A landscape with many valleys, sampled at points; each row gives a point and its height.
From any point a ball takes the steepest step (drop divided by distance) to one of its 2 nearest points. It stops when none of these is lower. Distance is the straight distance between rows; heights are no part of it.
(1012): [112  98 186  52 118 166 122 136 121 104 165  85 119 131 155  83 143 112
 103 175 117 107 118 137 134 135  80  96  94  95 136 114 178  86 161 196
  80 127 127 151 107 123 123 147 143  98  95 138 117 123 161 129 144 107
  99  89 116 135 125 102  76]  height 30.9
(466): [122 115 143 118 119 136 138 118 112 132 161 100 139 144 164 180 106 110
 145  98 101 125 148 160 116 131  92 106 127 134 100 118 140 103 179 121
 156 128 143 162 163 141 123 120  91  96 148 117 116 122 135 129  91 137
 104 122 129 127 146 148 124]  height 35.4
(1007): [121 160 102 150 135 110 107 116 130 113  93 144 136 131 144 195  88 129
 152  72 149 148 162 113 148 152 137 137 131 184 119 137  65 139 108 102
 181 151 131 121 129 129 148 130 140 134 120 123 124 140  66 145  90 167
 109 131 145 124 171 173 164]  height 39.7
(552): [143 157 127 141 180 147 144 119 123 130  91 149 123 120  78  81 129 165
 116 136 130 141  90 123  68  84 168 164 144 135 127 175 117 168  70 101
  93 114 139 122 111 113 156  85 166 158 176  88 167 121 160  87 130 133
 132 139 161  99 129 139 112]  height 65.6
(1160): [145 130  98 124 161 166 167 106 200 172 116 110 159 105 116 129 150 163
 142  94 105 142 134  93 123 173 134 146 126 119 141 186 141 158 118 152
 125 155 160 102 124  70 160 173 119 193 109 151 133 115  81 136 114 145
 144 134 140  60 139 104 129]  height 61.8
(673): [100 135 115 109 167 167 176 111 127  97  83 133 151 136 123 126 135 110
 139  99 132 102 115 173 114 170 134 171 142 150  76 110 121 158 127 107
 129 160 114  66 168 103 165 151 104 132  93 117 103 144  94  93 156 164
 133 108 128 106 165 162 137]  height 33.5
(74): [180 115 126 174 105  99 133 135 100 159 116 124 180 110 208 197 146 117
 140 104 110 169 126 142 196  71 153 121 153 124 100  72 127  91 163 118
 126 151 123 154 188 128 109 124 114 118 209 106 128 161 172 133 120  89
 120 138 113 148 117 130 115]  height 70.9
(560): [109 162 112  96 183 164 177 124 149 137 122 148  98 181 105 119  92 148
 126 121 112 117 148  99  46 154 108 148 103 152 125 180 129 175 113 107
 129  98 144 112  79 112 154 141 144 137  95  91 140 121  67 126  88 157
 118 119 163  68 148 158 148]  height 27.9
(381): [135  73 119 170 122 130 177 143 124 154  94 107 150 156 173 163 188 109
 143 132 126 108  99 148 150 111 111 177 136 127  99  71 133 100 197 110
 111 120 114 146 163  96 145 153 104  97 136 115 127 152 126 134 150  91
 149  86 143 164 111 142  92]  height 22.2
(719): [126 144 139 134 101 107 151 149  78 128 172 190 103 131 138  85 122 106
 138 177 107 154 113 146 101  70 140 118  89 125  91  83 169 116 114 103
  92  76 123 160 130 164  41 127 135 125 160  49 115 120 165 117 157  64
 162 138 105 146 112 110 164]  height 57.4
(760): [ 84 152 148  43 127 111 132 152  81  82 128 156 126 127 136  96 111  64
  97 152 163  88 118 167 134 103 143 123 120  95 122  75 118 116  94 132
 105 128  87 110 132 150 100 171 142 119  29 116  99 136 111 136 185 100
 148 134  94 130 150 174 122]  height 48.7
(505): [106 223 182 121 132  97  38 140 125 126 128 158  90 118 105 111 109 148
 119 117 130 147 138 122  86 123 135  83  90 145 136 159 123 169  21 146
  86  82 128 110  83 147 115 136 179 157 134 107 163 125 133 124 115 138
  77 156 117 101 131 102 135]  height 69.0
(41): [110 166 181  96  99  88  59 164 125 145 147  90 122 100 152 128 142 112
  76 128 122 118 128 104 107  95  95  82 123  60 195 152 129 103 110 199
 105 113 129 134  99 135 171  89 130 123  73 207 117 111 165 164 137 119
  84 161  93 152  92 134  79]  height 26.8
(969): [130 114  70  99 170 156 181  95 141  68  92 147 150 129 130 116 112 113
 127 111 135 140 145 114 203 199 163 178 165 173 100 109 103 124 143 115
 153 197 109  70 127  97 145 162 128 130 103 125  96 150  67 109 146 174
 136  88 133 107 161 154 170]  height 28.9
(147): [121 148 128  55 142 108 179 161  58 121 152 167 113 148 168 104  98  88
  98 158 125 118 129 128 108  55 141 142 120  98 125  93 127 104 143 110
 101  93 104 154 119 146  95 130 139 103  75  63 117 128 137 147 141  64
 147 127 116 124 125 193 132]  height 52.1
(1140): [135  66 109 116 112 156 119 122 128  80 128  72 153 106  74  81 133 127
  88 162 162 110 105 161 221 190 138 102 190  93 141 112 141 135 143 148
 157 204 109  65 147 132 155 118 116 123 110 199 117 167 155  86 164 177
 135 134  92 132 120  98 126]  height 22.4
(625): [154 164 122 133 158 117 132 174 107 178  55 127 121 180 181 153 150 145
  96 141 172 151 126  87 158  76 168 111 165 104 132 112  89 158 107 139
 104 120 118  93  99 124 156 169 167 149 162  86 177 202 138 133  83 121
  94 139 132  96 120 154 132]  height 14.5
(111): [117 148 128  89 177 162 182 126 150 158 171 139  90 142  98  89 117 144
 122 143  74 118 121  90  19 134 108 149  91 118 154 189 179 146 142 136
 104  63 158 162  83 115 139 119 129 143  89 101 137  79 112 134  99 113
 137 129 148  70 116 113 131]  height 23.3
(605): [109 180 180 129 129 115  67 123 101  89 129 135  93 134 123 149  80 125
 127 108 104 110 132 147  68 112 102 138 109 162 127 137  92 101 136 118
 128  97 120 190 108 164 141  68 148  66 145 108 121  90 137 131 106 132
  68 111 138 177 142 157  93]  height 56.3
(531): [112  91 198 135 100 166  95 115 164 125 157  65 127 111 140 113 185 129
 123 147 102 106 100 152 119 169  90  97 103 111 120 113 191 114 137 189
  91 133 142 142 145 114 134 135 110 111 136 174 121 124 180 113 144 131
  98 101 107 155 102  50  66]  height 35.8
(423): [ 93 165 167 120 144 143 101 110 150  74 117 145 115 146 112 179 122  85
 143  95 101  70 139 127  74 202 107 169  94 169 123  73 129 138 121 136
 169 115  98 122 134 141 149 121  81  78  31 200 104 116  69 139 124 154
  97 111 110 164 144 132 140]  height 46.5
(960): [134 158  90 112 173 158 156 108 165 121 121 132 107 148  92 167  76 147
 120  91 114 121 165  67  74 174 125 153 122 155 164 187  97 164 143 126
 201 129 147 117  83 122 174 101 122 119  66 160 126 122  45 145  55 181
 105 143 153  98 155 168 162]  height 26.1
(834): [185 160 117 107 146  98 110 148  93 139  95 140 129 118 165 111 119 141
  78 168 157 178 128  61 205  53 179 128 160 117 170 118  89 107 127 147
 103 135 102 130  81 134 133 132 191 140 157 101 155 162 164 149 101  95
  98 130 125 134 109 142 114]  height 9.3
(1043): [136 152 129 165 121  88 103 169 120 197 105 125 113 167 167 165 157 129
 118 156 148 148 138  77 130  98 133  95 109 115 139 105 130 159  99 133
 106  73 137 115  92 124 116 177 147 149 140 115 171 171 118 160  93 111
 114 146 125 122  94 113 147]  height 19.0
(203): [122 101 107 137 109 133 128 134 124 156 136 103  95 172 118 122 123 155
 147 133 160 131 151 144 134 120  88  70 134 135 126 166 143 139 136 112
 152 123 148 115 100 134 108 141 134 146 178  96 162 152 119 130  93 152
 124 125 156 120 130 135 166]  height 45.0
(413): [128 133 122  60 136 156 175 134 127 145 133 141 127 154 181  95 128 145
 158 115 141 133 148 143 147 107 106 103 126 139  97 147 137 120 131 144
  97 142 126 115 118  95 107 195 152 147 139  44 135 129 101 125 121 101
 122 101 158  74 166 149 128]  height 50.8
(213): [105 102 108 146 129 117 186 122  94 138 130 135 142 166 175 178 125  81
 166  83 122 119 144 185 124 132 115 115 145 134  67  94 139 130 162  83
 164 139 134  99 189 133 126 135  65 125 146  97 106 172 111 115 109 141
 145 129 120 114 148 177 180]  height 31.5
(584): [154 125 156 152 102 129 106 131 134 160 117 120 164  98 170 143 180 137
 153 113 127 160 119 155 166  99 131 110 125 123 109 112 134 116 118 154
  90 149 127 140 166 103 117 158 141 154 182 117 139 134 172 124 144  93
 115 123 124 130 118  94  93]  height 72.5
(706): [ 99 115 134  93 146 158 166 136 110 115 166 143  93 136  74  45 120 137
 125 170 117  94  99 149  40  97 101 146 103 109 128 163 158 127 143 101
  96  88 140 166 105 141 121  92 140 120 119  88 129  90 148 107 148 111
 164 111 152 121 117 141 122]  height 18.1
(820): [136 186 152 171 143 118  91 131 126 159 108 138 115 113  89 116 126 160
 118 121 130 161 110 141  77 107 153  94 133 128 123 172 135 192  30 118
 108 109 152  97 118 137 131 103 160 183 199 104 171 149 172  84 109 163
 106 173 123  84 121  92 149]  height 67.2
(1121): [182 119 104 106 119  91 147 163  76 140 117 144 133 131 155 100 132 109
  68 179 177 146 115 112 204  38 183 100 194  65 152  89 109 107 145 122
 117 139  96 106 119 153 123 111 144 144 138 114 143 186 188 127 136  91
 150 158 101 129  97 153 131]  height 11.5
(1093): [106 185 169 187 125  95  34 134 129  86  73 132 109 131  65 146 125 124
  97 137 166 113 111 114 128 174 157 139 118 166 141 111  93 173  29 109
 130 115 100  88 107 158 143 108 144 111 103 180 141 148 122 120 133 178
  93 144 107 179 124 118 138]  height 73.2
(1137): [162 143 100 108 163 127 150 106 159 127 115 152 129 129 153 137 101 161
 152 118 117 172 160  60 180 135 143 168 106 176 146 159  96 111 140 130
 127 153 127 156  79  97 120 173 172 139 134  79 135 108  76 160 103 111
 123  88 164 108 159 133 135]  height 46.2
(667): [181 144  99 157 120  81 119 110 122 160 160 152 143  95 167 178  91 134
 145 113  99 200 165  67 171  96 165 130 128 150 139 124 112 102 143 114
 154 132 154 177 127 137  84 115 132 141 186 112 133 110 142 171  96 100
 137 150 120 130 118 111 154]  height 40.6
(1017): [121  88  89 115 113 156 133 153 140 155  71 106 126 154 108  71 185 177
 137 133 215  85 122 166 171 102 101  92 172 103 131 168 113 150 121 145
 117 166 107  86 111  94 151 166 148 156 140 117 168 147 113 117 156 143
 150 113 175 127 145 147 103]  height 30.5
(427): [120 153 136 170 163 132 142 117 112 129 119 151  98 167 107 154  86 136
 150 107  92 112 119 133  29 116 113 184 107 180 107 143 107 139 144  73
 137  74 143 175 113 144 153  76 139  92 162  80 139 111 115 120  95 135
 112 114 164 137 132 161 126]  height 53.6
(739): [133  75  69  83 136 162 170 102 124  68 119 126 130 135 102  75 109 151
 140 133 171 124 139 152 214 155 121 135 167 160 116 153 103  98 168 113
 154 198 107 106 110 111 125 144 142 117 137  99 115 121  85 104 158 159
 145  81 165 133 169 159 139]  height 24.3
(126): [113 119 134 125  97 114  96 117 118  73 147 113 133 100 115 178  84  87
 112 106 118  94 146 152 127 178 127 130 146 126 142  89 115  82 162 113
 208 153 118 142 177 177 127  68  66  73  83 213  74 112 125 135 129 163
 134 153  85 174 138 153 141]  height 15.4
(570): [ 83 122 184 115  47  85  38 125 140  92 180 148 145  83 130  97 141  74
 137 142 150 108 127 168 148 147 128  76  89 101 124 100 146 117  64 164
 100 130 114 120 164 159  62 145 108 131  81 190  92 102 141 147 199 109
 152 153  75 181 118  71 105]  height 41.0
(488): [142 119 127 200 100  81 121 131 166 171 139 142 156  92 123 148 184 118
 139 145  90 143 108  72 117 134 155 189 108 127 147  97 145 122 134 121
 106  91 138 175 157 118 111 117  98 132 103 189 101  83 143 165 167  82
 179 142 108 170  66  66 108]  height 64.2
(420): [131 184 155 114 119  79 121 150  67 114 166 192 106 105 119  78  97  95
  98 166  95 148 102 121  77  54 152 151 122  97 141 109 130 104 109 100
  99  73 119 164 118 164  92  70 146 107 110  96  99 101 168 139 156  75
 145 157  88 150  93 147 126]  height 54.9
(645): [104 115 111 139 137 128 148 120 127  90 120 138 106 167 113 149 112  91
 131 139 117 105 143 111 141 198 112 168 112 173 107  71 139 132 154 101
 172 122 110 106 125 135 117 149 101  88  82 153  95 141  75 138 126 160
 135  94 113 148 129 135 179]  height 50.6
(516): [168 131 130 155 136 147 133  85 118 104 146 125 142  93 114 118 103 132
 122 125 106 191 103 151 161 146 165 108 160 146 100 120 151 139 107 118
 149 164 159 109 154 153 107 101 132 159 226 112 134 158 196  69 115 165
 119 135  98  96 123  69 163]  height 49.3
(31): [140 156 159  76 167 170 164 111 108  85 128 144 137 113 154 100 109 125
 123 127 108 152 110 143 137 129 141 153 118 147  93 111 133 114 121 135
  87 154 120 127 140 121 120 151 157 123 135  70 114 121 141 101 141 110
 106 100 120  93 156 130 116]  height 53.8
(7): [ 72 115 136 111  64 127  74 134 120 137 152 108 103 147 141 144 115 151
 185  98 174 105 175 186 117 114  51  39  94 145 121 169 111 126 124 133
 159 120 127 140 118 138  94 154 139 127 136 111 141 110  88 148 105 140
 107 128 166 145 164 163 129]  height 42.1
(81): [149  79  98 158  99 105 128 128 106 119 138 123 129 124 102 126 113 135
 137 163 147 128 124 129 157 103 129 153 154 134 146 122 101  76 198  76
 162 130 119 173 131 158 105  74 125  91 168 132 113 106 152 150 143 107
 169 126 149 187 115 145 124]  height 15.9
(1067): [105 128 179  76  81 115 101 139  97  74 169 147 141  92 127  54 120  74
 113 172 149 109  90 176 162 112 139 105 116  87 108  86 149 107  95 140
  91 147  93 120 148 149  76 143 146 122  92 129  84 120 164 115 201  91
 156 125  79 154 134 104 100]  height 45.1
(432): [106  96 129  48 124 137 153 141 131 123 163 121 109 131 120  65 136 115
 109 180 144  94 128  99 125 121  91 132  99  94 165 132 152 108 150 163
  99 108 107 153  92 120 119 158 146 119  40 148 117  92 108 161 161  93
 152 103 137 131 111 131  96]  height 25.8
(1035): [129 113 109 164 148 151 154 101 158 159 119 134 117 141  92 120 128 183
 183 108 100 123 127 140  62 113 100 157 106 175 119 197 125 138 142  91
 131 114 157 169 111 100 133 104 145 135 188  84 142  85 117 119 123 133
 150 103 199 127 141 133 113]  height 51.3
(993): [126  51  65 151 115 147 149 146 142 128 104  92 129 154  79  88 166 153
 116 155 172 107 127 140 203 173 117 111 182 110 137 131 137 147 158 130
 157 169 110  73 116 107 152 150 114 123 135 159 138 168 108 108 157 168
 152 116 140 134 117 119 142]  height 26.7
(241): [139 158 132 120  86  82  69 121 126 160 184 142 118  92 136 140  94 147
 150 112 111 176 175 109 131  97 117  79 110 122 155 168 130 120 105 144
 138 113 146 166 126 148  84 116 131 153 158 118 140  81 146 161 105 112
 122 165 118 120 127 111 147]  height 37.9
(165): [111 193 160 188 136  93  49 121 154 128  91 165 102 130  92 149 134 149
 146 114 115 129 126  90  93 154 146 165  80 183 130 131 103 176  37 113
  99  79 115 137  92 128 121 135 161 129 123 132 144 106  92 140 135 134
  99 122 135 154 127  92 124]  height 71.1
(847): [109 134 149 104 116 153 130 104 138 110 141 155 153  88 127  78 140 130
 183 107 113 121 111 186 117 110 123 156  96 141  93 139 131 114 121 125
  90 143 119 158 166 103 102 146 146 137 139  85 111  64 127 112 176  85
 147  99 156 132 154 121  86]  height 56.8
(453): [122 144  87  91 150 131 145 134 116 101  85 146 122 144 138 133  99 144
 121 117 173 124 154 101 165 123 138 156 139 165 148 148  53 117 126 108
 151 150 108 121  90 120 152 147 170 121  82  98 126 130  58 151 109 141
 114 107 169 125 164 208 132]  height 42.9
(346): [158 116  92 150  95  96 106 148 150 202 140 111 144 113 137 134 163 154
 134 129 158 167 146  94 180 111 134  68 139  95 163 148 138 151 104 140
 135 134 141 106 122 116 109 170 135 196 151 152 162 148 129 159 112 124
 146 168 127 101  97  83 160]  height 23.2
(37): [124 118 103 121 105 116  89 147 163 101 108 131 148  97 129 120 152 133
 122 129 184 126 143  96 236 170 141 115 121 125 152 122  93 128  80 168
 126 180 102  84 129 111 115 199 135 166  53 176 135 134  78 144 163 133
 142 117 124 131 139 108 149]  height 31.2
(559): [130 144 147  91 120 127  97 122 147 161 178  97  96 113 118 117 101 172
 125 131 108 144 159  87  89 111  90  87 107 105 181 205 143 109 144 169
 132 104 149 180  71 137 129 103 136 127 133 131 142  79 139 158  82 123
  96 140 139 116 122 121 111]  height 34.7
(788): [163  60  52 143 135 147 195  72 100  91 151 120 144 124 107 105  86 117
 141 102 138 144 117 194 152 123 160 121 218 135 116 140 122 117 182  77
 173 179 151 100 163 143 146  70 110 130 217 100 132 158 164  67 121 148
 169 139 129 114 146 165 160]  height 53.7
(951): [ 99 129 123 142  92  96 101 164 118 149 110 135 116 134  97  98 156 113
 110 169 189 104 113 136 127 115 136 104 139  91 146 118 125 161  74 120
 116 105 110  91 125 148 115 146 136 156  86 156 136 150 129 137 165 124
 163 167 113 139  95 124 144]  height 50.2
(917): [150 140 151  92 135 136 104 109 119  86 142  99 153  77 116 113 108 111
  73 139 124 159 117 130 185 166 164 103 168  97 155 120 132 125 104 161
 144 185 127  82 153 144 150 106 123 143 112 182 112 150 180 103 128 161
  97 152  73  97 116 102 136]  height 16.9
(86): [102 160 182 117 114 118  56 142 144 155 136  88  99 108 120 147 141 159
 118  97 109 101 138 115  48  99  77 102 113 100 182 207 115 118 136 179
 117  92 137 175  88 124 181  72 134 100 111 177 136  81 134 154 109 128
  71 142 144 154 116 137  58]  height 31.1
(852): [162 111  68  90 145 101 167 158  96 130 135 125 134 127 136 119  99 106
  68 160 156 138 134  89 170  90 174 136 182  86 188 123  95 106 164 110
 151 130 118 120 119 145 148 101 130 129  83 146 130 154 129 152 114 113
 148 163 126 117 104 186 141]  height 16.3
(974): [105 136 183 101 165 181 145 109 154  91 116 107 142 140 123 166 144 101
 120 103  83  74 111 148  68 190  96 186 109 139 112  96 145 125 163 161
 125 130 115 125 158 108 190 122  88  76  57 185 106 119 115 115 120 141
  86  95 115 133 144 137  77]  height 42.2
(22): [ 87  91 153 161 138 173 176 140 137 122 127 133  88 182 129  89 176 106
 131 173 111  95  87 164  67 163 108 134  79 146  71  76 202 156 127 135
  73  70 144 108 120 118 107 161 114 119 130  89 134 158 126  87 160 126
 140  91 126 135 112  80 136]  height 17.6
(1146): [208  67  76 172 116 105 159 127 122 164 137 109 182 101 167 152 151 133
 112 142 115 171 116 114 219  86 185 126 199  94 145  97 125  94 198 117
 147 166 131 139 165 115 144  99 109 144 189 159 134 156 181 117 127 105
 154 151 120 128  83  97 119]  height 69.2
(784): [114 128 160 135  80  99  34 114 183  89 155 120 146  70 120 123 141 120
 136 123 143 137 142 114 207 198 133  84  95 127 152 131 120 133  55 190
 126 158 119 104 152 143  86 162 100 162  76 215 115 106 126 146 163 133
 135 126  77 149 138  59 138]  height 36.2
(765): [147 145 144 165 138 127 104  93 142 140 140  96 133  99 128 180 101 129
 120  92  91 163 133 122 116 166 138 120 148 131 133 136 141 139 120 139
 171 141 165 129 154 151 145  87  97 135 179 162 130 136 161 116  81 173
  96 156  99 104 118  83 153]  height 46.6
(725): [150 108 108 195  83  77 107 126 147 191 183 147 134 104 125 156 148 142
 156 131  76 155 141  88  92  93 125 142 110 118 142 130 156 116 158 106
 133  79 159 204 142 144  81  93  93 126 177 152 113  71 159 167 140  92
 181 157 125 161  70  69 132]  height 66.1
(535): [153 128 112 138 140 130 149  97 161 171 158 141 114 128 129 125 104 184
 168 124  74 170 149  71 115 110 116 151  94 168 134 181 141 112 164 119
 133 115 160 203  79 105  96 136 154 136 188  80 136  78 119 150  97  95
 140  95 170 119 131  96 128]  height 49.0
(941): [119 138 138 162  91  80  98 138 132 158 142 152 147 118 165 178 162  87
 140 116 114 129 133 111 114 126 130 128  86 119 123  75 153 138 104 137
 107  75 125 148 166 125  93 151  99 128  92 161 123 109 113 176 147  97
 140 156  99 155  92  96 128]  height 61.9
(1176): [115  79 114  97  89 140 119 116 135 120 156  96 139 114 140 137 117 159
 165 102 146 119 160 159 165 125  76  89 122 135 137 172 109  88 180 133
 169 166 127 167 140 119 109 130 123 118 135 131 123  92 106 152 122 129
 131 113 168 148 162 165 113]  height 39.0
(310): [155  75  86 115 113 127 149 117 105  77 116 141 129 124  98  65 118 142
 129 172 182 128 108 145 219  98 146 149 181 136 128 120  96  81 186  97
 137 181  92 139 107 136 106 110 158 111 175 101 126 119 138 116 161 106
 162 103 155 171 147 140 115]  height 20.1
(1110): [135 151 113 164 101  81 146 141 112 167 165 189 141 122 162 146 138 105
 159 121 100 169 141 134 106  93 148 113  92 120  91  92 162 153  85 100
 116  82 140 142 172 135  50 154 116 160 152  80 127 112 128 148 142  78
 171 166 101 108 100  97 176]  height 59.6
(635): [138 157 153  82 143 119 115  90 153  73 169 135 126  57  74  71  95 135
  73 155  96 164 121  69 151 170 169 134 143 101 185 172 137 122  81 157
 131 160 139 124 110 147 136  86 126 152  84 188  95  85 165 114 146 145
 128 141  80 105 117  83 134]  height 10.3
(443): [146  99 141 160 108 122  99 124 112 134 158  89 103 120  98 107 123 153
 104 169 116 139 113 122 114 108 107 109 151 107 160 152 140  97 169 120
 145 114 148 162 114 163 127  52 128 102 193 151 128 121 208 119 110 144
 128 132 120 164  90 107 116]  height 11.2
(630): [145 121 122 144 176 161 160 124 161 160  98 113 152 109  86  94 181 156
 108 136 121 124  90 101 100 131 148 173 147 104 146 167 141 168 106 137
  94 135 142 109 128  88 175 131 138 165 122 149 144 124 149 106 141 138
 144 133 144  92 105  98  99]  height 63.9
(364): [143  62 106 167  96 102 157 144 116 128 145 116 135 156 144 167 140  95
 130 166 108 105 130 106 165 130 115 163 124 128 128  58 146  84 215  88
 146 103 114 172 153 147  98 108  88  69 119 153  92 115 134 163 149 104
 173 115 120 192  87 127 122]  height 20.6
(385): [186  87 103 166  88  79 117 144 130 194 165 117 156  97 151 146 160 147
 122 158 105 167 135  81 167  60 141 117 147  86 166 129 142  86 184 128
 125 117 141 178 136 130 108  80 116 140 179 162 127 111 198 165 135  90
 160 163 121 158  67 103 106]  height 67.6
(375): [114 122 113  88 126 133 164 128 127 109 152 131 167  85 112 109 126  74
 120 112 124 103 111 172 121 146 147 155 152  89 124 102 137 124 129 121
 147 159 121  99 199 129 134 126  83 154  49 172  87 112 124 117 178 126
 176 159 102 102 126 150 145]  height 23.4
(689): [120 135 111 118 142 140 168 152 124 188  77 158 119 183 170 115 152 164
 172 110 147 111 140 153  89  52 115 126 128 141 101 152 104 133 128 110
  97 110 130 133 113  97 135 157 156 152 166  29 159 138 110 129 114  87
 141 109 188 102 152 178 112]  height 48.3
(435): [134 196 191 170 167 148  79 107 144 118 113 125 108 140 109 176  96 160
 137  90  88 129 123 128  58 154 121 131  97 183  97 160 126 162  87 141
 113 104 148 153  97 136 156  97 153 108 194 104 150 123 141 100  88 166
  53 132 136 120 148  91 109]  height 46.7
(747): [121  72  35 187 125 128 166 110 113  83 107 135 122 147  61 113  95 120
 134 125 161 126 133 157 148 170 159 144 205 153 121 134  94 143 154  60
 198 160 138  73 132 146 150  81 106 116 168 126 120 170 102  94 140 187
 175 145 135 143 147 178 188]  height 55.7
(6): [107 153 129  82 138 152 136 100 172 130 144 148 149  81 110  88 129 146
 166  99 113 126 131 144 107 148 125 138  94 128 129 176 136 148  82 145
  97 142 134 119 147  91 124 167 129 184  81 112 123  64  97 124 160 110
 148 123 148  76 157 115 113]  height 59.4
(619): [132 188 150 146 162 136 143 117 150 167 121 137 158 141 187 216 110 107
 160  52  71 143 144 136  65 157 131 141 113 139  79 124 137 160 120 138
 142 119 156 113 172 115 154 149 103 149 143 120 125 149  94 131  68 129
  91 158 106  66 152 124 145]  height 39.6
(286): [114 151 184 153 121 153  51  90 154  92 122  96 119 111  92 146  98 172
 150  88 129 132 138 157 120 178 103  87 103 178 101 167 125 153  67 150
 130 155 140 121 121 126 123 123 137 125 195 134 145 111 145  86 114 195
  69 120 139 136 175  89 114]  height 43.7
(597): [ 96 183 140 113 138 119 116 125 114 127 115 138 154 125 171 207 102  94
 151  42 127 112 159 178  85 139 121 104 128 142  99 119 106 145 105 118
 171 141 124  97 184 140 156 133  89 130  91 132 115 149  85 129  90 150
  89 165 113  88 174 186 152]  height 36.0
(1026): [123 144 129 100 151 135 133 109 176 106 133 134 155  70  86 106 139 105
  98 129 106 116 111  87 138 189 168 175 132 109 157 123 143 148  89 160
 131 162 119  89 154 112 154 127  97 167  28 213 102 108 118 126 158 136
 150 145  95 100 117 104 144]  height 17.4
(515): [139 132  75 102 178 144 172 139 126 118 113 128 104 144  83 113 102 125
  62 160 132 126 134  48 118 142 158 168 154 113 200 150 104 148 139 124
 166 120 129 101  76 141 172 105 143 121  59 166 132 145  84 144  82 160
 129 141 146 107 106 176 157]  height 21.2
(282): [168 166 129 195 149  89 115 121 118 164  94 164 137 112 150 167 123 147
 149 119  96 181 117  92 120  78 172 186 114 169 128 114  93 122 123  94
 116 110 137 177 124 123 124 108 172 122 195  87 140 124 139 145 110  97
 125 122 142 155 119 119 119]  height 43.3
(93): [112 112 154  53 111 136 134 129  87  95 177 101 142 147 202 177  93  86
 125 114 126 117 173 170 177 134  85  57 115 115 108  86 153  83 168 153
 145 156 107 138 151 146  93 161 101  90 104 119 106 144 130 142 107 126
  93 119  98 128 161 158 128]  height 39.5
(603): [122 100 131 163 162 173 219 165 108 157 103 153  89 209 177 108 166 125
 140 150 105 122 100 151  78 113 130 135 106 131  59  85 169 147 147 114
  78  81 149 118 106 123 117 154 126 124 180  22 145 191 137  74 121  93
 136  84 131 108 125 125 164]  height 11.1
(495): [169 102 128 153 132 129 141 139  90 150 124 109 122 130 123 107 142 138
 101 158 141 151  98 146 135  67 150 107 175  85 139 133 134 120 148 114
 114 126 139 123 131 148 144  82 139 141 199 108 161 178 207  96 106 124
 125 143 122 123 104 129 128]  height 6.3
(1101): [110 133 151  92  99  94  83 153 103 115 143 105 121 123 128 156 114  80
  83 143 134  91 146 130 119 138 105  96 128  83 175  99 131  97 131 149
 164 122 109 127 129 168 137  94  98  95  45 220 100 130 131 166 131 142
 117 160  80 161 108 156 128]  height 21.4
(524): [ 97 119  98 163 103 123  89 138 151 138  96 118 106 143  72 124 145 156
 140 129 181 108 134 137 124 154 106 106 121 142 140 166 111 165  83 110
 155 123 123  93 112 129 130 142 140 148 113 154 146 128  84 134 138 168
 140 138 154 143 135 133 150]  height 47.7
(358): [132 136 133 126 198 191 165 120 151 113  71 102 156 148 115 169 135 123
 101 101 120 101 112 126  95 182 128 182 149 131 110 122 115 163 149 139
 141 151 133  75 143  98 222 122 109  99 102 167 133 166 109 103  99 179
  85 120 131 101 155 161 100]  height 37.7
(345): [146 140 110 169 150 112 144 142 142 194  73 140 154 145 175 184 158 154
 162  89 121 141 130 101 111  92 137 175 120 152 119 136  89 136 138 105
 119 119 138 151 127  80 156 156 150 139 151  92 149 133  91 156 105 100
 134 117 175 119 130 150 108]  height 45.8
(299): [113  86  54 157 111 107 146 141 120 100 108 138 114 156  96 146 102 121
 126 143 164 122 153 107 177 168 139 145 155 163 140 113  85 115 159  78
 197 145 116 106 112 144 121 118 119 101  99 151 109 147  68 143 129 163
 166 134 144 167 135 171 189]  height 53.5
(112): [107 164 199 134 100  93  35 124 109  86 148 145 107 113 149 131 111 112
 145 130 119 123 129 132 136 129 116 124  85 154 122  91 114  92 112 137
  96 105 106 174 113 156  91 118 143  67 132 125 105  88 149 142 150 102
  94  93 104 201 131 106  91]  height 59.5
(992): [128  86 135 133 150 172 200 159 115 163 105 105 132 187 192 153 179 122
 135 113 121 102 107 173  93  94  98 131 130 110  85 111 150 116 189 135
  84 110 140 129 155 102 168 153 107 109 161  75 150 175 145 103 113  96
 119  97 156 108 136 158  98]  height 17.2
(324): [149 190 169 135 184 152 126 111 153 137 118 118 125 143 143 192 100 116
 103 106  74 140 131  76  77 175 141 161 120 130 134 127 142 150 130 163
 146 114 149 119 111 132 178 109 115 111 123 162 129 147 119 133  53 156
  67 147  92  86 125 102 141]  height 43.4
(335): [143 106  87 115  72  95 100 154 134 143 140 113 172  84 161 165 138 134
 132 101 178 137 168 127 216 127 138  75 145  95 147 136 105 109 117 155
 158 179 117 108 168 122 106 155 111 173  94 172 136 130 105 157 144 130
 148 179 122 117 134 139 155]  height 27.0
(890): [ 87 111 152 135 149 172 142 168 122 145  52  93 105 206 128 138 184 134
 107 139 180  63 106 154  73 119  93 123 126 117 107 120 116 160 132 147
  87  92 122  87  96 105 194 161 141 102 106 112 171 187 129 104 118 149
 103 101 164 130 138 168  82]  height 37.6
(328): [112 105 171 158 119 165  88  89 185 105 134  85 115 117 108 150 141 156
 149 112 104 115 128 128 128 204  92 128  94 163 114 135 151 132 132 164
 131 142 137 148 128 111 126 141 102 105 150 168 119  98 132 113 129 163
 100  80 129 157 145  64  92]  height 40.1
(572): [106 105 104 138 116 138 171 115 128 136 154 120 174 111 133 155 133  78
 155  74 105 114 127 207  96 155 125 118 155  99  85 103 167 143 147 106
 168 146 148  82 239 129 127 123  45 155 118 162  96 138 129 106 144 149
 165 165  97  90 132 143 169]  height 27.6
(270): [ 86 114 152  90 129 180 114 146 149 140  90  93 116 154 116  88 175 171
 142 125 187  68 116 177  92 109  78  91 114 122 117 175 121 153 103 163
  82 123 121 106 102  84 160 166 162 141 123 111 162 127 118 116 143 139
 104 113 182 120 159 145  58]  height 33.9
(39): [162  86 100 168 136 165 176  97 107 104 127 140 136 124  91  67 131 146
 148 136 131 147  87 202 144 111 154 120 181 126  82 138 155 138 137  96
 133 177 141 102 154 130 116  94 122 154 242  71 145 153 189  44 154 149
 164 118 131 124 144 104 146]  height 51.7
(483): [ 93 116 127 101 144 145 188 153 124 126 134 144  85 178 112  57 162 100
 100 203 130  91  97 102  80 128 121 153  85 115 128  88 176 146 126 134
  74  58 118 122  85 126 111 175 143 119  62 103 134 141 106 129 161  95
 158  96 135 127  89 114 133]  height 20.0
(672): [134 120 153 114 108 114 106 134 107  84 130 137 103 138 141  99 127 122
 129 186 144 131 122 103 205 123 121 140  93 148 120  75 128  91 139 136
  98 122  88 160  97 136  76 171 163  89 126  97 117 121 133 147 159  90
 122  70 120 186 126 106 113]  height 62.5

Call two points neighbours if one is among the 2 nearest of the other. Go from one point of each pair to the other, from neighbour to neighbour, staying as low as possible. Name the highest point that can't be avoided.
(495) and (635): (890)
(81) and (706): (381)
(603) and (706): (483)
(495) and (834): (1121)

For each start below, name every point that the ball comes to, in order.
(435): (286), (328), (531), (1012), (432), (483), (22), (603)
(112): (605), (427), (1035), (535), (1137), (453), (1007), (597)
(552): (630), (1160), (6), (847), (31), (413), (689), (345), (282), (667), (241), (559), (86), (41), (1101), (126)
(74): (1146), (385), (725), (488), (941), (1110), (719), (420), (147), (760), (1067), (570), (784), (37), (335), (346), (1043), (625), (834)
